Each scene shows the same named points in several views. A view is turned or mirrored, and shifted as a whole, has a little noise and may leave points out.

Scene 1
View 1
q_974: [ -6   4  -3   1  -4  -7 -13 -18   1  -7  -2   0   9  -9   2  -1   1   0
  -5  18   6   2   6  -8  -4   0 -11 -21 -16  -1   3  -6  10  13  -3  -4
   3   7  -1  12  -2   4  10  -3   1  10 -12   8   8]
q_168: [  0  13  10  -1  13  -7 -11  -6   1 -12   4 -12  13   3  11  -1   7   3
   1   7  14  -7  13  -7   1  11 -18  -6  -8   0  17   9   9  24   8  -7
  -2  14   5   7 -10 -12  10  -5   6  20  -9  10  -4]
q_28: [ -6  -9  -1  -4   3  -8   0 -23 -13 -13   5  -4   3   4   4  13   6  12
  -6   8  15  16  10  -1  -2  -6 -11  -2  -6 -12   6 -14   6  23 -24  10
   0  -6   6  18 -10   8  -1  -7   0  20   4   9   2]
q_961: [ -3  12   2  -2  -3  -7 -11 -14  -7  -7  -3   8   6  -4   2  -5   4  -6
  -7  14  10   2  11  -4 -14  -4 -13 -19  -8  -7  10   6  10  14   8  -5
   2   7  -2   4  -8  -1   9  -9   5  17  -9   4   1]
q_258: [ -5   6  14  -5   4 -16  -3 -18  12  -8  -4 -20   0 -13  18  -7  -8   5
   1  24   4 -16  10 -19   3  14 -22  -5 -11  -1  14   3  12  13  -1  -9
  -5  18  -2  12  -2  -7  19   6 -13  13 -19  15   7]
q_490: [ -3  11   5   3  10 -11 -11 -14  14  -4  -1 -17  15 -13  12  -6  -5   9
   5  21   5 -10   8 -14   6  13 -14 -15 -23   5   8  -2  12  16  -4  -9
  -5  19   1  12   3  -2  16   0 -10   8 -19  15  15]
q_798: [ -5  10   7  -2 -22 -19  -2 -14   9  -9 -14   8   1 -11  13  -2   6 -24
 -12  25   6 -16  12  -2 -18  10 -11 -28   6  -4  16   8   7   9  12  -3
  -6   8   1  -7 -24  -6   9  -4  -2  21 -14   5  -3]
q_820: [  1  15  18 -13   5 -11   4  -9   4  -4  -2  -9   2  -4  12 -11   5  -8
   0  19  10 -18  18 -13  -8   7 -27   2   2 -10  21  22  12  16  17  -6
  -9  20   2   1  -8 -11  12  -2  -1  21  -9  13  -6]
q_200: [ -9   5   1   6 -10 -10 -21 -24 -14 -15  -7  14  -3  -2   5   3  -5  -2
 -14  11   9  11   3  -3 -16   0  -8 -29  -8  -4  11  -6   8  11  -4  -5
  11  -2  -6   9 -12  -4  15  -8   2  23 -17  -1   5]
q_487: [ -7 -10  -4 -10  -6  -6  -5 -17  -9 -13   4  -3   0   0  -2   6   8  -1
  -8  15   6   1  12 -14   0  -9 -18  -2  -7  -9  -3  -7   7  15  -6   3
   4   2   2  20  -6   7   5   3  10  12  -3   9  -3]
q_281: [ -4  -4  17 -11   3 -15   5 -17  -6 -17   1 -14  -8   5  18   8   2   2
  -4  11  12  -8  15  -9  -2   9 -24  10   7 -13  21   3   5  21  -5   2
  -4   5   4  12 -20 -11   8   0  -1  28  -4  12 -11]
q_576: [ -5   4  16  -7  10 -11 -11 -20   1 -11   0 -19  -5  -6  15  -7 -12  13
   1  18   4 -10   8 -25   3   9 -27   1 -14  -3  14   5  11  13  -1 -14
   3  17  -7  19   4 -12  25   7  -9  14 -22  14   6]
q_676: [ -4  -3   7  -1   9 -13   1 -16   1 -14   4 -16   7   2  15  10   4  10
   0  10  14  -2  12  -6   7  11 -14   1  -6  -5  13  -7   7  26 -16   5
  -5   5   9  13 -16  -3   4  -2  -5  21  -2  14   0]
q_778: [ -2   8   1   1  10  -8  -6 -10   1  -7   3  -8  17  -2   7   3   8   5
   2  10  15   0  12  -1   1   6 -10 -11 -11  -3  11  -2   9  25  -4   2
  -5   8   9   7  -9  -1   3 -10   1  18  -4  11   3]
q_754: [ -4  15   4   4   3  -8 -17 -18   1  -3  -5  -1  11 -12   5  -9  -5   3
  -2  18   8   0   6  -9  -7   4 -12 -26 -20   0  10   2  12  13   1 -11
   2  13  -5   7   2  -3  17  -7  -7  12 -18   6  13]
q_40: [-12  -8   4   0 -17 -19  -8 -29   1 -15  -9  -5 -11 -12  15   5 -11   1
 -11  26  -1  -4   2 -16  -4   8 -14 -17  -7  -3   7 -13   7   5 -15  -4
   3   3  -6  17  -9  -1  18   8 -12  14 -21   9   9]
q_155: [ -4   4  13  -5   8 -13  -4 -17   5 -10   1 -20   1  -6  16  -2  -5   8
   1  19   6 -11  10 -17   4  12 -21  -2  -9  -3  13   2   9  16  -5  -7
  -5  15   0  14  -4  -7  17   5  -9  15 -16  15   5]
q_74: [ -3  -4   0  -9  -1  -6   2 -14  -9 -10   5   0   4   3   0   5  14  -3
  -6  11  12   3  16  -4  -4  -8 -17   0  -1 -13   5   0   8  20  -1   7
  -1   3   6  11 -10   6  -2  -4  10  17   5   9  -7]
q_467: [ -7  -2  -1  -6 -14 -10  -4 -22 -11  -9  -5  10  -2  -4   0   3   4  -6
 -12  17   9   7  11  -3 -15 -10 -13 -15  -1 -14   6  -4   7  12  -5   4
   1  -2  -1   8 -10   8   3  -5   2  17  -2   4   0]
View 2
q_28: [ 13  -7  -7   1   2  -3  -2  -7  -3 -22 -10 -20  19   2  10  10  -4   0
 -20  12 -22  -8  -9  -2  12  -2   6  12  -9  11  17   7   1 -17   7   2
 -15  -3   7  -7 -12  -4 -17 -13  12   6   0 -11   6]
q_487: [  7  -7  -4  -4  -2  -4 -15   5 -17 -20  -9 -13   5   3  12   3  -8  -3
 -14   5 -23 -17   1  -3   7  -1  -6   7  -7  11  11   0  -1  -8   5   1
  -8  -7 -10 -10  -3  -9 -22 -13  17   1   9   1   4]
q_258: [ -2   1   6 -10  -2  14  18  -7 -16  -5  -1  10   4   7  19   4   1 -13
  -4   0   1  -6   7  -5  -1   6   0   6  -7   2   3  -4  -2  12   8 -19
  -5 -12 -31  12  10 -15 -12  -6  13   1   0   0  -3]
q_778: [ 11   4  -4 -11  -8  10  14  -9 -21 -16 -11 -14   8  10   7   9   2  -2
 -18   6 -11  -5   7  -7  11   2  14   4 -11   8  17   0   3 -11  -6  -2
 -18  -4 -10  11   2  -5 -19  -6  17   1   3  -8   5]
q_281: [  8  -2  -3  -8   3   4  11  -6  -5 -30  -2   1  14   3  22   9 -20  -2
 -15  17  -1  -6  -2   5   9   9   4   8   1   3  18  -2 -10   0  14   7
  -9  -9  -8   3  13 -12  -9  -6  26   0  -2   3   0]
q_490: [  3   4   4  -9  -8  14  18  -9 -21   2  -5   1   3  13  11   4  13 -13
  -5  -5  -8  -6  10 -11   3   1   7   5 -13   5   1  -4   5   2  -4 -23
 -10  -7 -29  16   1  -9 -17  -5   7   1   4  -8   0]
q_676: [ 16  -3  -2  -4  -1   6  13 -12  -6 -22  -4  -9  13   7  15  14  -4 -10
 -13  13 -11  -6  -1  -3  10   4  10   6  -2   5  15  -5  -2 -10   5  -4
 -15  -6  -7   7   0  -4 -12  -5  17   2  -1  -7   1]
q_40: [ -2 -12   8   1   8   4   2  -7 -14  -6  -9   3  15   6  22  11   4  -9
 -26   7   0 -15 -12  -6  -6   5 -12  14 -11  13   7   6  -3   3   8 -20
   6 -11 -27  -8   0 -17 -24 -18   6   3  -1  -1   0]
q_820: [ -8  14  -3 -25  -8  12  16   1 -20 -21  -1   8  -1   1  12  -4 -17   0
  -7   4  -1  -2  21   3   7   7   8   2  -2  -6   9   0  -5  11  12   4
 -17 -13 -23  14  25 -16  -9  -1  31  -1   0   4   3]
q_168: [ 10   7  -7 -14  -9  13  17  -5 -23 -15 -10  -3   4  15  15   4  -6   0
  -8   4  -4  -5  14  -5  12   5  17   1  -9   7  16  -5  -4  -4  -7   3
 -14  -6 -14  12  12  -8 -15  -7  22  -3   7   1  -2]
q_74: [  7   0  -6 -11  -5  -2  -8   2 -17 -27  -9 -17   6   0   6   3 -13   3
 -19  10 -22 -12   6   1  12   1   3   5  -6   6  17   3  -1 -11   6  10
 -17  -6  -4  -4   3  -8 -20  -8  25   4   5  -2   8]
q_155: [  3   0   2  -7  -1  11  16  -6 -13 -10  -2   6   6   8  19   5  -1 -12
  -4   3  -3  -6   5  -4   3   5   4   7  -6   1   6  -6  -3   6   7 -13
  -8 -10 -23  10   6 -10 -11  -6  13   1   1   0  -4]
q_754: [ -6   3  -3 -11  -8   9  12  -3 -30   3 -13  -1   5  15   9  -1  12   2
 -17  -6  -1  -6   8 -12   4  -1   5   6 -22  13   5  10   4   0  -8 -15
  -7  -5 -20   6   3 -11 -25 -16  10   2   4  -4   2]
q_200: [ -3  -6 -10  -4   0   1   3   0 -27  -6 -21  -6  18  17  17   3   4  12
 -33   3   4 -10  -8  -8   5   3   2  10 -23  23  16  18  -2  -6  -9  -1
   0  -3  -8  -9   2 -13 -33 -27  10   1   4   1   0]
q_974: [  1  -3  -1  -8  -6   5   0  -3 -27  -6 -14 -10   5  10   9   2   7  -1
 -21  -2 -12 -13   4  -9   4   0   1   8 -17  14   9   7   3  -7  -5 -11
  -7  -6 -18  -1  -2 -10 -28 -15  11   3   6  -5   4]
q_961: [ -6   4  -7 -15  -7   3   2   4 -30 -11 -16  -6   6  10   9  -1  -3  10
 -24   2  -6 -10   9  -5   8   2   5   5 -17  13  13  12   0  -4  -5   3
  -9  -5 -13  -1  10 -13 -28 -16  20   2   5   1   5]
View 3
q_74: [  5  -9   0   4   6  -3  11   6   4  11 -10   1  -7  -5   6   2  12  -5
 -16   6   2   4  10   0   7  21  -4 -16   9  12   5  21   6   2 -17 -20
 -18 -12  -3   7   8   3  -6  -7  -4   3  -3  -3   4]
q_974: [ 12   6  -1  13  11 -15  17   5   7  15  -4   3  -5   9   3   9   5  -1
  -9  -6  12  11   4   1  -4   6   2  -5 -12  -5   8  13  13   5 -17 -11
 -12 -16  -7  -5   6 -15  -8  -4  -3  -1  -6  -4  12]
q_490: [ 23  13  13   3  16 -10  11   1   2  16  13   9  10   4  -9  16   3  -7
   0 -14  12  10   0  11  -4  -2  -1   2 -15 -13  -1   7   9   7 -16 -12
  -9 -10  -6  -8  -2 -27 -11 -11   1  17 -13  -4  16]
q_281: [ 14  -1  30   5  11  14   2   0  -7   6 -12   5  -5  -4  -1   5  12 -12
  -5  11   3 -13  10   9   6  23 -10 -10  -1   6   5   8   0  -1 -11 -21
 -13 -13  -3  14  -1   2   3 -17   0  10  -7  -3   5]
q_798: [  6   9  13  23   4 -22   5   8   8  11 -21   3  -5   9  11  18  18   2
   7  -5  -4 -12  -1   7  10  31  -1  -8 -17 -14   2  -2  12  -4  -5  -7
  -2 -19  -4  -5 -12  10 -12  -8  -6  -5 -14  -6   3]
q_576: [ 18  12  21   4  18   7   8   8  -9   3  10   9   6  -4  -8  15  -5 -12
  -1   2  20  -1   6  15   3   3  -1   6 -20  -9   9   2   6   5 -17 -18
  -7 -11 -14   1  -1 -23   8 -21   2  15 -10  -5  16]
q_487: [  6  -4   2   9   8  -2  12   9   7  12  -3   2 -11   2   5   3   2  -4
 -19   8   8   5   7   1   2  13  -9  -4  -3  11  13  20  14   3 -21 -18
 -22 -17  -9   2   7  -8   0  -6  -6   1   0   0   5]
q_155: [ 20   9  23   3  15   4   4   3  -4  10   6   6   4   1  -7  12   3 -12
  -2  -2  10  -1   3  13   1   7  -7   1 -13  -6   3   4   5   3 -15 -16
 -10  -9  -6   1  -3 -18  -1 -16   0  16 -10  -3  12]
q_778: [ 18  -1  11   5  14  -7  16  -8   2  14  -5   7   5  -1  -5   7  16  -6
  -7  -7   6   8   5   3  -3  10  -1 -15   4  -2  -3  18   2   2 -11 -13
 -11 -14   0   1   6 -10 -17  -6  -3   9 -10  -3  10]
q_820: [  9   4  15  -2  10  -3   3  13  -9  -1   3   6  16 -18  -3  18  13 -13
   6   1   2  -8   6  17  21  22  -1 -11  -2  -7  -5   3  -2   0 -12 -24
   0  -6  -7  -2  -7   2  -1 -22   0  16 -18  -9   6]
q_40: [ 19  13  21  16  10  -1   6   7   7  17  -8   2 -19  23   7  10  -6  -5
  -5  -1  13  -4   4   4  -7   8  -8   6 -28  -6  17  -2  18   7 -18 -10
 -12 -17  -6   3  -5 -15   1  -7  -1   0  -3   0  12]
q_258: [ 21  13  23   4  14  -1   2   7  -4  11   9   7   6   2  -6  17   0 -12
   4  -6   9  -2   2  16   3   7  -6   5 -20 -12   4  -1   8   6 -16 -17
  -7  -8  -8  -2  -9 -18   0 -18   3  16 -12  -5  12]
q_467: [  7   2  -1  12   5 -10  15   9   7  14 -20  -2 -20  13  15   5   4  -1
 -11   2   8   1  11  -3   3  19   1 -15  -5   2  12  10  11   5 -17 -15
 -11 -17  -3   6   9   3  -5  -4  -2  -8  -2  -2   6]
q_168: [ 15   0  16   9  17  -2  14  -5  -4   5  -3  10  15 -13 -10  12  18  -6
  -3  -1   6   3   3   8   3  15   2  -9   1  -5  -2  16   2  -4  -8 -15
 -10 -17  -7  -1   3  -9  -9 -13  -3  11 -14  -5  10]
q_754: [ 18  12   3  12  16 -16  22   3   1  11  -3   7   4   7  -1  16   6  -3
   1 -10  18  12   4   6  -2   3  11  -7 -15 -17   4   6  10   6 -14 -10
  -3 -17 -10  -7   7 -18  -9  -9  -1   1 -12  -5  16]
q_676: [ 23  -1  24   3  14   9   6  -9  -2  16  -5   6  -4   3  -8   3  12 -10
 -11  -1   5   1   7   3  -6  11 -10 -11   5   6   1  15   0   2 -13 -18
 -17 -12   3  11   3 -11 -10  -8   0  13  -5   0   8]
View 4
q_155: [  6  15 -10 -10   9  -8   6   2  14  11  18   6  -2  11  -3  -6   1   4
  11   4 -12  17  -5  -2 -12 -21  -2   0   0  -4  -3  17  -2  -4   2  28
  15   6  -3   5  -6   7   7   1   4  -4   2 -14  -7]
q_576: [  3  14  -9 -12  10  -9   8   4  14   8  20   8  -3  22  -8  -9   4   4
  12   9 -17  21  -6  -3 -16 -20   2   1   3 -10   2  17  -9 -12   7  26
  18   5  -7  -2  -6   5   3  -5   0 -10   6 -13 -14]
q_40: [  9   1 -23  -5   4  -3  14   1  11  -1  22   8   2  17  13  11  -3  -2
  15   9  -9   0   4   3  -6  -8  13   2   5   2  -1   8  12  -6   3  35
  27  21   0  -1  -6  18  -6   4  -4  -4   2 -10  -6]
q_778: [  7   3 -11 -11   8  -5  -5  -4  16  20   5  -5 -10  -3   9  -2  -9   0
   3  -2  -7  16  -7   1   2 -20 -17  -2  -3   1  -5  16   6   3  -3  16
   7   3   0  17  -8  11   7  12  11   5  -6  -2   6]
q_490: [  0   7 -15  -8  12  -6  11  10  18  22  15   1  -5   7   3 -12  -6   5
   1  -4 -16  22  -4   2   3 -18  -7   2   1   0  -7  15  -6  -8   7  23
  17   3  -9  -1 -11  15   1   1   5  -5  -5 -10  -2]
q_798: [ 14 -13 -31  -1 -15  15 -10 -15  13  14   5  10   4  -5  -3  12 -22   8
   9   6   3  -3  -4   1  -7  -6   2  -1  -3  -8  -1  15   5  -7 -16  20
  32  19   5  16  -9  13  10   4  -5   6  -7 -18  13]
q_168: [  6   3  -8 -13   4  -5 -11  -6  18  18   9  -1  -9   4  -2  -6  -5   1
   2   7 -10  22 -13  -2 -11 -21 -14  -2  -3 -10   5  22  -4  -1  -1  11
   8  -1   1  15 -11   5  10   3   7   0   0  -4   7]
q_28: [ 15   7  -8 -10  10 -14   2  -7   6   1   7  -6 -13  13  24  13   3 -11
  11   8  -3   4   0  -2   2 -20 -11  -2   4   6   2   7  26  10  -1  14
  -3  14   9  18   2   6   6  24  10   5   8  13  -5]
q_974: [  6  -6 -21  -4   5  -3   8   1  14  15  10  -1  -8   9  10   3  -9   0
   0   7 -10   7  -1   0   6 -10  -4   1   5   0   3   9   9  -9   4  10
  15  14   0   3  -7  12   1  11  -2   0  -1   4   1]
q_754: [ -1  -8 -22 -10   5  -1   5   4  17  17   5   0 -11  15   5  -2 -13   3
   3   1 -12  16  -1   3   6 -11  -9   0   4  -5   2  12  -4 -18   0  13
  22   7  -8   1 -13  12   0   6  -3  -6  -2  -1  -2]
q_961: [  7 -10 -21  -6  -4   2  -5  -9  12  14   2   1 -10  10   2   7 -13   1
   3  10  -6   7  -4  -3   1 -11  -9  -2   3 -10   8  13   5 -14  -6   2
  16  12   3  11  -7   4   8  10  -6   1   2   5   3]
q_467: [ 13  -8 -23  -2  -4  -1   3 -11   5   7   3   1  -8  12  11  17  -9  -1
   9  12  -1  -6   1  -3   3 -10  -3   0   5  -2   5   6  21  -5  -7   8
  14  22   8  13   1   5   7  17  -5   3   5   6  -2]
q_200: [  6 -19 -23 -13  -2  -1  -4  -8  14   0   5  -1 -13  22  18  14 -13 -10
  12  12  -4   4   0   3   0  -4  -1  -2   6  -9  15   8   9 -13  -4  14
  22  18   3   9 -14  14  -5  13  -9  -6   4   6   4]
q_74: [ 14   6 -11  -2   0  -7  -2 -13   6  14   7   0  -8   3   5  10  -3   1
   3  14  -4   1  -6  -8  -4 -20  -9   0   3  -3   4  12  21   4  -4   0
   2  14  11  18   5  -3  16  18   3   8   5   9   1]
q_820: [ 10  17 -12  -7  -4   0  -8 -11  11  18   5  12  -3   5 -26  -7  -5  15
   9   6  -7  15 -11  -7 -17 -25  -9  -2  -5 -16  -3  25  -7  -8  -9  12
  14   3   0  14   2  -7  25   0   2   2   4 -19  -5]
q_676: [ 12  15  -5 -15  10 -11  -2  -6  12   8  14  -3  -5   4  13   2   2  -5
  12   3  -6  13  -6  -2  -9 -23 -10  -2  -2   3  -3  16  13  11  -1  26
   2   7   4  17  -5   9   6  12  13   4   1  -5   0]
q_487: [ 12   6 -13   0   3 -10   7  -4   7  10  18   0  -5   8  11  10   3   1
   0  19  -7   0  -5  -7  -6 -16   0   3   7  -1   6   8  21   1   6   5
   6  19   9   8   4   2   8  12  -1   2   6   9  -4]

In a view up to two points have been moved. Name them for each view, in the order of its rows, or write -.
view 1 | q_820
view 2 | -
view 3 | -
view 4 | q_778
